A landscape with many valleys, sampled at points; each row gives a point and its height.
A ball rolls from a point to the lowest of its 2 nearest points, and stops where none of them is lower. Distance is the straight distance between rows; heights are no part of it.
Nofup height 438: [ -3  -2   9   3   5  11 -11  -2  -1   6  -5   1  -5   3  -4  11  -6   1
   5   6   4   9  12  12  -7  -8]
giso height 422: [-11   5 -14  -1   3   6   5   2   6   0  -6   3  -1   1   6   2   5   1
  -8   0  11   7  22  -7   5  -3]
zap height 253: [ -6  -4 -22 -12 -10   9  11   4  -9  -3   8  -1  14   6   1  -3  19   6
 -14  14   6  22   2  -2 -11  -8]
nup height 795: [  2  11 -16   2  10  -2  29   7   7 -19  -2  -4   2  -2   9 -12   8   4
  -2  -9  -1 -13  -3 -17  11   3]
keni height 302: [ -9   1  -2  -1  12 -15   2   2 -10  17   0  -3 -13   6   8 -16  -6   1
  -1 -28  -5 -19   2 -16   0   5]
Kegu height 467: [  4   3 -13  -2   1   8  10   6   1 -13   6  -2   6  -4  12 -16  -2  -2
  -2  -5  -3   1  11  -1   3 -11]
Sikel height 363: [ 10   5  -7  -4  -2  -5   8  -5  -6  -6  16   0  10   5  11 -17  14   3
   1  17   6   4 -12  -5 -11  -7]
ruzi height 504: [  3  -8  -6   2   2  -2   8   8  12   2 -11   6   3   4  27  -2  -8   4
 -14 -10  -2   0  19   6  16   0]
Medi height 555: [  0  16 -26   1  -3  17  24   6   4   1   4  -8   5 -10   1  -7  20   3
  -6   6  13   8  -4   1   4   6]
fimid height 522: [  0   8  -7  -8  -6   9   3  -7   1 -10  -2  -1   1   1 -11  -2  11  -2
  13  18   4  12  -4 -12 -12  -4]
dagi height 415: [  4   0   3  13  -3  11  17   6   5  -2  -4   0  -1 -16  -5   7  -1  13
  -1  11   6  -8 -13 -28  10   6]
Feli height 523: [  3   0  13   1   7 -19   4   0   2 -16   0  13  -4  -5   2  12  -6  -3
   6   3  -6  -7   6  -9   2   2]
neso height 433: [-16  14   5   7  13 -10 -10   1 -13   2   1   6 -16  11   6  -1  -6  -5
   7 -12  -7 -14  10   4  -6   6]
Kesu height 332: [ -6   3  -3   1  10  -9   8  11  -6  18  -1  10  -8  12  16  -5 -13  -7
  -2 -22 -11 -17   6  -9   6   8]
Tadis height 672: [-20   1   6  -1 -19   4  -6  17  11   5  -2   3 -12 -11  -8  15  -6   2
  -6   2 -19  -4  15  -6  15   4]
pif height 333: [ -2  18 -18  -6  -6  -2  18  10  -5  -7   6   4   5  -8  -6 -12  15 -12
  -9 -13   8   3  10  -3  -4  -1]
bavaf height 155: [ 15  -7   0 -26  13 -17  -9 -14 -21   5   7  -6  13  15   1  -6   5  -3
  -6  -8   6   3  -5  14 -10 -12]
fud height 385: [  8 -10   7   8   1   5 -15  -9  -4  11  10  -4  10  -8   7  -3  -1   6
  -5   5  14  11   2  12   9  -8]
medep height 472: [  2  -9  -2  10  -1  -1  -3  10   5   1  -3   9  -1  -5  22   0 -15   8
 -14 -11  -1  -3  17  13   0 -15]
viro height 395: [  4  10   2   2  -4  -8   8  10   0   5 -12   3  -3   3   7 -15  -1  -6
  -6 -13  -2  -2  13  -8  -3  -6]
Luri height 443: [ 16   3   4   9   5   4  22   4  -2  -5  -5   0   1 -12   1  -6  -8   1
   1  -5   0  -9  -6 -16   2  -5]
vuduz height 364: [-17  12   3  -1   4  -2   3  18  -4   8   0  13  -8   9   8   9 -13 -16
  -4 -10 -13 -15   8  -9   8  10]
banu height 358: [ 12  -6  10  -1  11 -17 -15 -19 -12  -8   6  -8   1  11  -4  -7   5  -3
   9  -9   1  -1 -14  35  -8   2]
med height 338: [  0   3 -20 -10 -12  -5  14   1  -9 -10  17   6   5  10  11 -16  15   4
  -7  23   7   9  -6  -5 -22  -1]
bav height 276: [  5  -4   9  -6  -2  -8 -10  -4  -2  17 -12  12  -4  21   3   6  -5  -9
  10  -1   6  14   5  13 -17   6]
ter height 466: [ -8  20  14  11   5   1 -11   2  -1 -21   4  -9  -3   1  -6  -7   5 -11
  13   0 -12  -6   0   8  -1   3]
rom height 102: [  5 -12  -4  -9   6   2  -3  -7  -6  -8  -6   4   9  -2  11   2  -6  10
  -1   0   9  11  10   7 -11 -17]
Div height 224: [  9  -5  -4 -19  -5  10  -9  -2 -16 -11   5  -8  23  15   2   6  15  21
 -12  22  -2   8  -6   1 -22  -9]
pep height 427: [-17  -8  19   7  -3   1  -5   6  11  -1  -6  -3 -10  -7 -15  31 -10   3
  -1  11 -26  -6  -3   2  11   2]
pum height 413: [ -2 -11   8   5  -4   7 -19  -9  -3   2   5  -6   4  -1  -2   4   5  15
   7  12   1  19   3  12  -3  -9]
nimut height 585: [  8   9 -16  17   4  13  21   7   4   3  -3  -9   6  -6   7 -10  11  11
  -5   0  12   7   5  10   8   1]
pinam height 640: [  1   0  11   7  13 -16  12   6   5  -1  -8   3   0   1  12   6   1   4
 -14  -6  10 -13  -6 -16  20   3]
gibis height 321: [  0  -3  11  -8  11 -26 -11 -10 -17  15  12 -11 -10  10  -2 -14   0  -2
  12 -16  -5  -1   0   9 -12   7]
fegi height 341: [  2  -2  10   4  10 -22 -14  -5 -10  13  11   2  -9   9   7  -7 -10  -3
  10 -18 -10  -6  -5  13  -4   8]
dula height 754: [-22  13 -23  -4 -10  11   3   5  17   8   4  -7   7 -12 -13  -2  26  -5
 -13  -9  12   5  -5 -13  19  12]
Tusep height 512: [  5   5 -12   5 -18  -2  24   9   4   2  -2   6   3 -12  -7  -4  14   0
  -3   3  13  12   6  -9  -6   2]
ner height 450: [  4  -6   2   2  -2  -7 -18  -2   3   3  -5  13  -8  -4  22   9 -18   1
  -8 -14   5  -6  10  14  -3 -10]
rik height 334: [ -8   3  -3   0  -7   1   5  -3  -2   9   3   3  -2   2 -27   8  16  -4
   4   9  11  26  11   0  -8   4]
mano height 540: [ -3  -8 -17   1 -25  12   1   3  12  -1  10   1  -2 -10   1 -14   1  12
   2  15  -4   2  -2 -20   1   4]
Ser height 344: [ -6  -1  12  -4   8   1  -7  -3   7  13  -9  13  -9  18   1  19 -12 -18
  11   2  -4   1   5   3   5  19]
putut height 258: [  6  -8   6  -6   5  -1  -9 -10 -13  20  -4  -4   6  11  -9   9  11   3
  -4   8  21  19   0   8 -11 -12]
Sare height 229: [  4 -12  15 -10   0  -3 -12 -11   7   8 -17   0  -2  26  -1  -3   8 -15
   4  -1   5   8  -5  25 -15  12]
Dit height 384: [-16  -2 -11   7  -6   7   0  -7   3   1   2   3 -10 -12 -18  17   3  22
   0  12  -1  -4  19 -10   9   0]
deg height 331: [  1  -5   0 -22   6 -12 -16  -5 -13  11  -1   1   0  22  11 -10  -6  -9
  10 -18 -12  -6   0  17 -12  -2]
sima height 317: [ -5 -18   3 -11 -13  13 -12  -4  10   0  -7 -14   4  12 -25  -5  11  -4
  11   6 -11  20   2  16  -3  10]
Rofo height 342: [  4  -1  11   0  13 -20 -10 -12 -20   1   5 -12  -5  13  -8 -12   8   8
  11 -12 -10  -4  -3  28 -17  -1]
Dosu height 303: [  1   4   7   0  10  -1 -10  -1  -1  17  -3  12   0  16  10   6 -17 -18
   5  -8  -1  -7  -5  -4   2   9]
Mor height 458: [-14  -9 -14 -12  -6   2  -4   0   1   2  -9   1   3   8  -6   0   6   6
  -4   1   9  18  21  -4   0  -6]
Maf height 275: [ 12   5   7 -14   8 -16   1  -4 -15   3  -2 -10   2  15  -9 -13   9  -8
   4  -9  -9  -2   2   3 -18 -11]
kelel height 301: [ -1  -1 -33  -6  -9   7  23   5  -5  -4  14   5   5   3   8  -9  20   3
 -10  15  11  17  -5  -1 -16   4]
nus height 356: [ -6   3  20  -4   9  19 -15   9   5  -8  -9  -6   1   3  -6   2 -15 -13
   7  -3  -3  -9 -10 -14  10   1]
Fakan height 582: [ -3  18  -5  11  -3  10  16  12  -2   7  12  -8  11  -9  -3 -14  18  -9
  -7   4  13   1 -14 -12  13   6]
rek height 587: [ 15  -8  -8  -8   6  -4 -10 -18 -10 -10  -2  10  -1 -15   6  14 -15  -3
  -2  -1  20  -2 -10   6  12  -6]
teze height 767: [-13  12 -35  -5 -11   7  14   1  23  -2   0  -6   1 -13  -3   1  27   4
 -14  -3  13  10   3  -6  11  12]
Lazi height 598: [ 17 -11  -1  -3  -2 -11 -16 -10 -12  -2  -9  15  -6 -11   5  14 -18  -1
   0  -7  18   4  -5  22  -3  -6]
zun height 219: [  1  10  16   1   7  -8 -16  -4   0  -9  -9  -2  -5   3  -1 -10  -9  -9
   7 -13  -3 -14  -9  -3 -10  -7]
naluf height 641: [ -9  -9  -1  11 -12  -3  -5  -1  11   9  -5  -3  -1  -4 -22  -5  -4  17
  -3  -1  -8 -14   4 -20  24   0]
Toka height 252: [  6   8   3   4  11  -6   7   1  -2   8   4  -9   9   6  13 -23   4  -8
  -6 -11   7  -4  -7  -7  14  -5]
Pidi height 298: [  0   7   8  -3  12  -5 -14  -9  -5  16   1   1  -4  28   8  -7  -1 -17
  16 -13  -9 -10 -12  12  -9  12]
sos height 365: [ -5 -12   5  -7 -10  16 -14   4  10  -3  -2  -8   4   8 -11  -1  -7  -8
  10   3 -16  16  12  24  -1   4]
degu height 567: [ -7  -9 -12   0 -13  13   8   1  12  -4  12  -2   0 -16   8   6  -2  17
  -1  19 -10  -5  -1 -18  15   6]
memas height 419: [  6  -5   3   0   3  -1 -11   7   0  -5  10  -2   5   1  11  -8 -16  -4
   4 -10 -17   6   9  19  -7 -11]
geda height 194: [  7 -15   0 -14 -10  11 -18  -4  -8 -10  -3 -10  22   2  -5   7   6  24
  -6  12  -9  12  -9  11 -23 -12]
Varol height 452: [-17  21  16  13   5 -11  -7   9  -6 -13   3   2 -10   6  -9  -9   1  -7
  11  -9 -10 -11   5   9  -2  12]
visu height 272: [-16  -1  11  -5  11 -19 -10   4  -4   0   3   1 -14   4   9  -8 -13   2
   4 -28 -17 -26  -3 -16   5   5]
dov height 251: [ 12  12  10  -8   7 -10   5  -7 -13 -10  -3 -16   0   9 -15 -16  16  -7
  15   0 -11  -8 -12  -4 -19   0]
Tosa height 257: [ 10   0   5  -4  11   6 -13  -6  -9  24  -3   5   0   9   9   4 -15 -12
   3  -6   8  -1  -6  13  -5  -3]
zaku height 617: [  5  -1   2   6  13 -17   6  -6  -3   8  -3  12  -6   1   8   2  -2  -1
  -7  -8  17  -4  10   0   4  -2]
suteb height 403: [  6   1   8   8  17   2  -1   2  -5  -8   7  -1  -1  -5   5  10 -20  -9
  -1 -11 -13  -8   7   7   2  -9]
Bur height 322: [ -3   8  19  -2  12  10 -13  -5   6  -4  -6  -8   1   7  -6   1  -2 -18
  10   2   2  -3  -8   1   4   6]
Gufa height 455: [  5   2 -19  12  -3  -3  23  -4  14   1   2   2  -4   0  10  -6  16   9
  -1  15  21   8 -14 -14   0   8]
kaneb height 377: [ -1  -1   7  17  16   2   0   1   6 -10   6  -5 -11   4   2  14 -20 -10
   7 -13 -21  -3   4  29  -7  -4]
Mot height 718: [-18   5   0  -1  -3  14   0  12   2   4   7  -2   5  -8  -6   4   0  -7
  -6  -2   0   3  11 -11  26  10]
kuzo height 290: [-10  26 -10  10  -8  -2  15  13   0  -9  -1   2   2 -16  -1  -6  17  -2
 -11 -11   9  -8   3  -8   5   5]
lut height 366: [  5   9 -10  -9  -3 -12  14   5  -5   0  -4   5   4   5  -1 -13   9 -12
  -5  -7   3  11  14  -5  -9  -9]
tozos height 463: [ -4   4   8  11   3   9  -4   7   3   1  -4   1  -9 -11  -9  17 -12  -1
   1   3  -5   0   9   2   2  -5]
Negum height 487: [  8  11 -12  14  -4  -9  27   7  16  -5  -9   6   0  -5   4  -4  17   6
  -6   2  15   4  -1 -11   1   8]
Ver height 351: [ -1   1   1   9  12   0  -7   7  -2   9   4   6 -11  11   8  11 -22 -10
   7 -15 -19  -4   9  24 -13  -1]
Til height 501: [-12   5 -22 -12 -11  21   5  -6  -1   0   6  -5  -9   0 -14  -1  11   5
   9  24   6   6  -9 -21 -16   2]
zoga height 425: [  9   2   2   6  12  -2  20   9  -5  -6   2   1  -2 -14  -3   2 -16  -3
  -1 -14 -14 -16   4  -5   1  -4]
gusov height 560: [  4   4  -6  17   2   7  18  10  14   7  -7  -7   1 -11   7   7   2  14
 -13  -1   4   7  13  11  16   5]
mak height 271: [  0 -19  11  -1  -6   5 -15  -9   8  -1 -11  -4   2  16  -8   3  11  -2
   9   4   1  16   5  24 -10  10]
bidap height 394: [  7  -9  -7  -2  10  -6 -18 -22  -5  -7  -2   0 -14   7   2   8 -12 -18
   7 -23   0 -13 -20  38   2  13]
puguk height 736: [-17   6 -16  -1  -6  14   0   6  10  12   0  -9   2   1  -3  -8  11  -4
 -11  -1   9   8   9  -5  23   7]
zol height 431: [ 11  -7  -1  -3  -3 -14 -18  -5  -2   3  -5  16 -12   0  19  17 -27  -8
   1 -16  -2 -10  -7  15  -2  -2]
feruz height 548: [ 13 -16  -1 -17  -6   6 -12 -20   1   1  -8  -7   9   8 -18   6  13  11
  11  20   4  10 -16  -2 -18  -2]
tup height 246: [ -9   9  15  -1   9  -9 -19   5  -3  -1  -6   2 -10  12   1  -8 -15  -7
   8 -19 -12 -24  -7 -11  -4   1]
sim height 418: [-15 -12  -6   8 -10  -1   3  -6   2  -3   3   1  -6 -12 -18  17  -3  23
  -3  19 -19 -11   6 -16  19  -3]
Fedap height 225: [  5  -3   8  15  11  -5 -14 -20   5 -26   3  -6  -8  -4   1  12  -6  -4
   6  -5  -2  -7 -13  28  -6  -2]
muka height 426: [ 11  -3  10   2 -12  -2  -6   7   5  11  -7  -2   5   1  12 -16  -2   0
  -7  -3   3   2   7  -3  -1 -12]
bik height 407: [  0  -5   6 -11  -9   8 -13   1   6   6  -3 -10   7   6  -7  -9   0  -3
   8   3  -7  18   8   2   0  -7]
Vep height 507: [ -1  21 -14  -6  -5  18  11   5 -14 -14  12  -6   7  -8  -6 -11   6  -4
   6  13  -8  -2  -4   5 -20  -6]
dibi height 312: [  9  -4  12  13   7   0   3   3   2  13  -7   5  -8  -8  13  15 -18  -2
 -11 -11   1 -16  -7   0   6  -5]
fev height 526: [ -3   0  -5  10  -6   7  17  14  23   6  -9 -11   1 -13   4   8   8  16
 -15   1  -6   1  -1   0  27  12]
mova height 787: [  3  16 -16   1   2  -1  32  15  18 -15  -8  -4   5  -8   8   2  12   3
 -11  -8  -2  -3  -7  -8  18  17]
Sonag height 629: [ -3   0   9   6  12 -16  11  -1   0   8  -1  11  -2   6   6  10  -1  -8
 -10   2  14  -4   4 -11  21   7]
tepod height 188: [ 21 -12  -2 -14   4 -13  -4 -13 -16  -4   9   6  20   5   6  -7   7   1
  -4   2  11   9 -11   8  -9 -12]
Zibu height 318: [ -2   1   4  -6  -6  -4   3   5   1  11  -9  11  -5  12 -12   4  -2 -15
   5  -1   3  23  15   5 -13   4]
rideg height 683: [-18   8   6   1 -18   1   0  28   4  10  -8  11  -4 -10   1   9  -3  -8
 -15 -10 -11  -8  10  -6  15  12]
rudim height 537: [  7   1   5 -12  -3   6   1  -8  -6   1  -6  -6   6   8 -16   6  17  -1
   7  16   5  13  -5   2 -19  -9]
tedup height 249: [ -6  17  -2   7  -2  -8  13  12  -4 -17   0   6  -2 -12  -5  -5   3  -3
   1  -6  -4 -11   7 -11  -6   0]
sazet height 405: [-18   1  23   4  -5  -4   6  17  -1  -1  -7  10  -9  -5  -1  27  -9  -5
  -9   8 -26 -12  -3   3  11   1]
Geba height 359: [  3  -5   5 -15   6 -10  -9   1  -2   6   2   0   1  13  13 -16 -13 -14
   6 -15 -10  -6   5   3   0  -4]
nomi height 533: [ -1   7   0   2 -16  -1  13  18   6   5  -4   4   0 -12 -11  -5   6 -10
  -5  -3   5   5   5 -13   8   7]
makot height 256: [ -2   6 -11   9  -3  -5  14   4 -10 -20   9  12   1  -8   1  -1   4   8
   8  12   0   6   9   2 -22  -3]
los height 609: [  4 -11  -5  16 -14   0   5  -7   5  15   8   1  -1  -8 -17  -6   1  21
   6  13   3   6  -1 -18   8   5]
Geti height 607: [ 10  -5   1   0  16 -16  -8 -15  -9   2  -4  11  -6  -5   8   5 -13  -2
   1 -11  16  -7   2   7  -7  -9]
Zek height 601: [ -3  10  -2  13   4  15  10  11   0  -2   9  -9   8 -11   4  -5   6   4
  -7   5   3  -6  -5  -9  18   5]
Guf height 192: [  7  -2  10  12  15 -11  -6 -12  -1 -22  11   4  -2  -9   5  18  -8   4
   7   8  -6  -3  -2  17  -1   0]
Rizak height 195: [  3   2   7 -16  12   4 -13  -5  -9  20  -1  -6   7  21   2  -1   3 -18
  -2   0  10   5  -1   9  -6  -5]
bevu height 451: [ 17 -15   8  -4 -17  -6  -6   0  11   6  -1  -2   8  -4  11 -12   0   4
   3   5   7  10  -1  -8   3  -6]
vama height 416: [-17  20   5   8   4   1  -9   9  -5  -2  -3   4  -8   5   2  -2  -7  -7
  -1 -10  -1 -13  13  -3  -3  -4]
ziz height 374: [ 10 -10   1  -5   7 -12 -17 -21 -15 -10   0 -11  -8   6  -1  -7   1 -11
   7 -18   1  -9 -25  43   2   5]
fuvep height 576: [ 16 -13  -2  -2  -3   2 -10 -14   3 -10   4   6   5 -17  13   8  -7   7
  -2   8  14  -5  -8  -2  11  -8]
getiz height 226: [  1   5   2  12   2 -10  -2  -5  -3 -25  14  10  -1  -2   7   4  -2   9
  12  13   0  -1   4   7 -13  -6]
bef height 570: [ -5 -11 -15  -4 -15  12  -3  -9  -6   2  10  -4   3   9 -22  -6  11  15
  14  28  -8  12 -10   0 -19   8]
kori height 514: [  0 -15 -20   0 -22   2  -3  -6  19   2  -2  -2   3  -2   0 -14  10  24
  -2  14   2   6   2 -16   3  -2]
sagut height 444: [-14  -7   6   3 -12   5   4   4  10 -11  -3   0 -10 -15 -19  28  -2  13
   4  15 -25  -6   0  -9  10   1]
vetu height 207: [  4  -2  -6 -15  -9   5  -2  -1 -10  -2   6  -6  17  15   2  -5  25  10
 -12  16   6  14   1  -3 -16 -13]
tepet height 282: [  5  -1  14  -8  13   3 -18 -15   3  -2  -5  -3   1  15   3   0  -4 -17
  10  -4   3   0  -4  19   2   3]
dapop height 595: [ -1   1 -16   5  -3  18  18   2  13  -3  10  -9   7 -12  12  -2   3   8
  -6  11   1  -4  -1 -10  15   9]
neras height 529: [  1  20 -19  -2   1  19  21   2  -9   1  11  -6   9  -7  -8 -10  16  -5
  -3  13   7  -2  -9  -7  -9  -3]
beniz height 704: [-15  10  -4  -1 -11   9  10  22  11   4  -2  -3   9 -12  -6   1   9  -3
 -18 -10   4  -5  -1  -9  26  16]
Bomis height 396: [ 13  -9   2 -16  12 -11  -2 -15  -7 -12   3  -8   1  -7   3 -16 -11  -2
  10 -19  -6  -9  -6  -5  -6 -10]
Vofo height 343: [-16   5 -23   3  -9  13   9  -4  -2  -5   3   4  -7 -19 -12   9  11  17
   1  16   8   2  13 -10  -1   4]
Fugu height 656: [-21  -2   7   6  -8   7 -16   4   7  13  -5  -1  -8  -6 -12   5  -5  12
  -5   4  -9  -6   8 -17  20   1]
dutu height 103: [ -6   8   3  -3   9   7  -4  -1  -6  18  -2  -7   2  10   2  -6  -1 -11
  -4   0  14   7   6  -5   4  -4]
tepi height 316: [ 13   1   7 -16  12  -3 -16 -19  -3  -6  -2  -2   1   4  -1   3 -11 -23
  12  -8  11  -2 -15  11   9   6]
keke height 539: [  2 -11   0   3   1   2   3   2  10   0   1   2   4  -8  16   9  -4   9
 -12   5  -3   3  14  -4  23  -3]
gafu height 283: [  2  -7   2   4  14   9  -9 -10  -7 -19   8  -3  12   3   2   7  -5   3
   5   3  -1  13  -2  32 -16  -8]
ziv height 445: [ -2   2 -10   3  -5   8  17  -1   8   0   6   2  -5  -8  -6   2   6   6
   3  21  11   1 -12 -30   0   7]
befe height 350: [ 3  0 11 17  0  4 -6 -4 -2  7 19 -5  8 -8  6 -6  3  8  0 13 13  2 -2 -1
 15  1]
Nis height 304: [  4  -8   6  -3  12   3  -6  -3 -16  -6  -1   0  10   9  -3   2  -4   0
   4  -8  -6   9   4  31 -24 -14]
satif height 349: [ 13 -14  10   8  -4   0  -5   1  11  13 -14   4  -6 -16   7  14 -13   8
 -11  -4  11 -11  -9  -8  15  -6]
mebe height 191: [  0   8   7   5  13   6  -1   3  -5  11  -1  -3   2   2   6  -7  -8 -11
  -5  -7   7  -8  -3  -8  12  -2]
degam height 264: [  4   2   5  11  11  12  14  13   4   9 -10  -4   0  -6   8   5  -8   1
 -13 -11   2 -14  -3  -3  14   0]
Setel height 420: [-11  -6   8  -5   8  15  -3  11   4  17 -10   3  -3   1  -4  18 -13  -3
  -9   1  -1  -9  -1 -18  21   4]
meza height 305: [  8   6   4  13  -1  -3   4   5   3   8  12  -5  12   2   9 -17   7   0
  -5   5   9   8  -5  -4  12  -2]
Gupa height 596: [  1 -19 -13   8 -16  -7  -3  -7   3   6   4   6   2   0 -26  -8   1  27
  10  12  -5   6   5  -6  -5  -2]
Petub height 558: [  8 -18  -7 -14  -5  14  -6 -16  -3  -2   5  -8   8  14 -12   2  11  19
   8  30  -4  11 -22   5 -26   8]
simog height 390: [ -1   3   5  -2  -1  -2  -7  11   6  -1  -1   5  -4   5  13  -5 -20 -14
   1 -13 -22  -5  12   2   1  -3]
zusu height 380: [ 14  -9  -4 -15   5 -18 -12 -15 -18   6   2  -7  -2  -3   7 -17  -6   1
   3 -23  -5  -8  -6   8  -5 -10]
fopi height 382: [-14  14  -3   6  -3   2  -5   9  -1  -3   1   1  -5  -3   6  -1   0   2
  -6  -2   3   1  21   3   9  -4]
falo height 485: [ -4   2  16   8   7   9 -11   4   8   5 -12   5 -13   0  -5  25 -21  -6
   4   2 -10  -9   0   2   0   4]
kuge height 337: [-18  18  -9   9 -16   4  -2   6   3 -10   5   0   1 -13   5  -6  17   4
 -11   2   9  -3  14  -1   7  -1]
Mukop height 500: [ -5  -1  28   9   5   0  -9   8   7   4 -12   7 -10  -4  -3  29 -19  -2
  -3  -4  -8 -19 -17  -4   3   2]
pof height 300: [ -6  -6  -4  -2  -3  -1  -4 -11 -10  17  -4   0  -2  10 -23   5  10  10
   3  13  10  22  10   1 -10  -4]
sogo height 254: [  4 -10   9  15  12   9  -8 -13   5 -21  -6  -7  -1   4  -1   6   4  -3
   8  -4   0   1  -8  33 -11  -2]
didiz height 387: [-12   3  16  -4   6  -6   1  15  -2  -1  -6   9  -8   3   7  16 -14  -9
  -6  -6 -23 -20   0  -5   7   1]
pebes height 182: [  4   6   8  -4  12 -11   6  -4  -6  -6  -9  -3  -6   0  -4 -15  -4  -2
   5 -15   4 -15  -3 -17  -7  -3]
Bopa height 489: [  2  13 -11   1  -3  11   6   9 -13 -14  14  -7  10  -8   8 -17   3   2
   1   4  -7  -1   6   7  -7 -16]
Nomuf height 536: [ -5   5  14  -2  -4  -7  -1   5   7 -11   0   5   2   2  -2   3   0 -10
   7   6  -1   2   8  -5   2   8]
navuv height 513: [  1  -2  23   4   7  -8   1   0   3 -13  -7   9  -2 -11   1  25 -13  -1
  -3   6 -12 -15  -7  -7   8  -3]
Gukuv height 549: [  0   7  14   6  -6  -6   2   2   2  -5   4   2   5  -1  -9  -6   4 -10
   9  11   5   5  -9 -15  -1   5]
pov height 564: [  3  13   6  10 -10  11   8   7  -3   8  11 -10   6  -4 -13 -10  10  -5
   3  15   8   4 -18 -18   5   3]
Gage height 383: [  5  -7  14  16  -3   7   1   1   9   6 -10   1  -4 -15  -9  15  -7   7
  -4   3   7  -6  -5 -18  12  -2]
bug height 156: [ 13 -11  -6 -13  -5   7  -4   0  -9 -14  -2   1  23   5   9   0  -3  13
  -3   5  -3  20  -1  13 -21 -12]
tuge height 561: [  6 -19  -4   6  -7   3  -5 -10  11  -2   4   3   6 -11  12   5  -3  17
  -1   8   6   3   6  -6  11  -7]
zom height 265: [  2   0  14  -1   5  -6  -6  -4   1  13 -10  -2  -5  28  -2  -4   9 -22
  13  -6  -2  -1  -9  22 -14  14]
Vuv height 495: [  6  -1  -1  13 -11   7  25  18  13  -5   3  -5   1 -20   8   7   2   8
 -12   4 -11  -2  -5  -4  21   9]
bebe height 360: [ -9   2   3   2  -5  -7   5   5   4  10  -3   9  -8   1 -14   8   4  -4
   0   6   9  16  19  -6   2   7]
Sagi height 324: [  3  -3  -2   0  17   0  -4  -2 -16   8  -4   2  -4  12   4  -1 -15  -2
   3 -17 -12   1   8  27 -23  -8]
Mene height 414: [  8  -7   2  -2   9 -13 -14 -13  -5  -7  -2   5 -11   0   6   8 -19 -10
   7 -19  -5  -5  -7  29 -10  -2]
zaf height 392: [  8  -1  -7  -1  -9   2   1 -15   5   0  11   2   4   3  13  -8  14   6
   1  21  22   4 -15 -20  -8   1]
pud height 441: [ 10  -4  -5   1   1   2   5   6  -1 -20  11  -1   7  -8  11  -1 -14   0
   4  -1 -15   5  12   6  -6 -12]
suvo height 625: [ -2 -15   5  11 -14  -3 -16 -14   9  11   1  -2  -3  -7 -11   0  -4  21
   4   8   0  -2   4 -11  15  -2]
depa height 583: [ -5  -8 -17   1 -19   5   2  -3   3   2  11   4  -4  -4 -24  -3   3  17
  14  17  -6   5  -5 -11 -11   9]
zupad height 424: [ -3   0 -19   1  -9   0  14 -11   9   0   0  -2  -4   6   3  -6  23  12
  -5  18  22   8  -6 -24  -3   0]
repiv height 439: [ 12 -14  11 -10  -7   3 -12   3   6  -1   5   0  10  -4   6  -6 -10  -7
   8   4  -3  13  -1   2   9  -3]
nak height 486: [ -4 -22 -14  -8 -14   2  -8  -7   5   4  -6   0   5   1  -2  -7   3  25
  -3   6   4  13  16  -7  -1  -9]
tipal height 362: [  3  -7  -1 -11   5 -18 -17  -9 -16  20   5  -2 -13  -1  11 -11 -13  -1
   7 -30  -6 -13 -14   7  -4   3]
peba height 222: [ 20 -15   3 -19   2  -5  -2 -16  -9   8   4   0  16  11  -9   6  13  -2
  -5  12  15  20  -9   4 -11  -9]
dop height 778: [ -7  13 -21  -3  -4   5  23  11  20  -6 -12  -3   2  -9   0   6  18  -2
 -14  -7   7   5   3  -5  18  14]
Sorob height 468: [ 12   3  -3   7  -1   2  33  20   5  -9  -2   5   4 -16   4  -3  -3  -2
 -11  -5 -10  -9  -2 -10  10   6]
nibo height 297: [  5   0   6 -14  11 -26  -3  -5 -15  17   7  -6  -4  25  -3 -13   7 -11
   1  -9  -5   2  -2   7 -17  -3]
Volor height 218: [  1  15   1   2   3  -8   8  -2  -8 -19   1   1  -1  -3  -7 -13   6  -3
  11  -2  -4  -9  -5 -14 -14  -8]
sop height 474: [ -6   8 -17  -9  -7  18  15   1   5  -2   7   2  -8  -1  -5  -8   5  -5
   0  23   7   1 -19 -25  -9   7]
gifi height 244: [ 10   3  11  -2   8 -10   2 -11  -6 -21  -4  -9  -7  -1  -8 -16   5  -2
  19  -7 -13 -10 -13  -2 -18  -3]
mefim height 381: [ -4  -6  16 -13  11   6  -6  -2   7   6 -14   7  -3   7  -3  20 -16 -17
   1   0   1  -3  -4 -13  11  13]
daka height 299: [ -9  15 -18   5  -3   7  13   2  -2 -15   3  10  -4 -12  -5   5   9   5
  -3  12   9   0  11  -9  -8  -3]
Vago height 693: [-18   5   6  -4 -13   5   7  36   8   3  -9   2   6 -11   1   8   3  -7
 -22 -12  -6 -18  -4  -8  22  11]

Call two points neighbours if one is among the 2 nearest of the other. Go from one point of each pair to the other, from neighbour to neighbour, staying as low as possible. Name the highest point that can't be avoided.
rom / bavaf => ter
dutu / rom => Nofup
vetu / rom => Div
pebes / Guf => sagut
tepet / dutu => mefim

For each start below, name the point where the ball stops.
dop => dutu
gusov => Guf
pov => dutu
fimid => dutu
nup => Guf
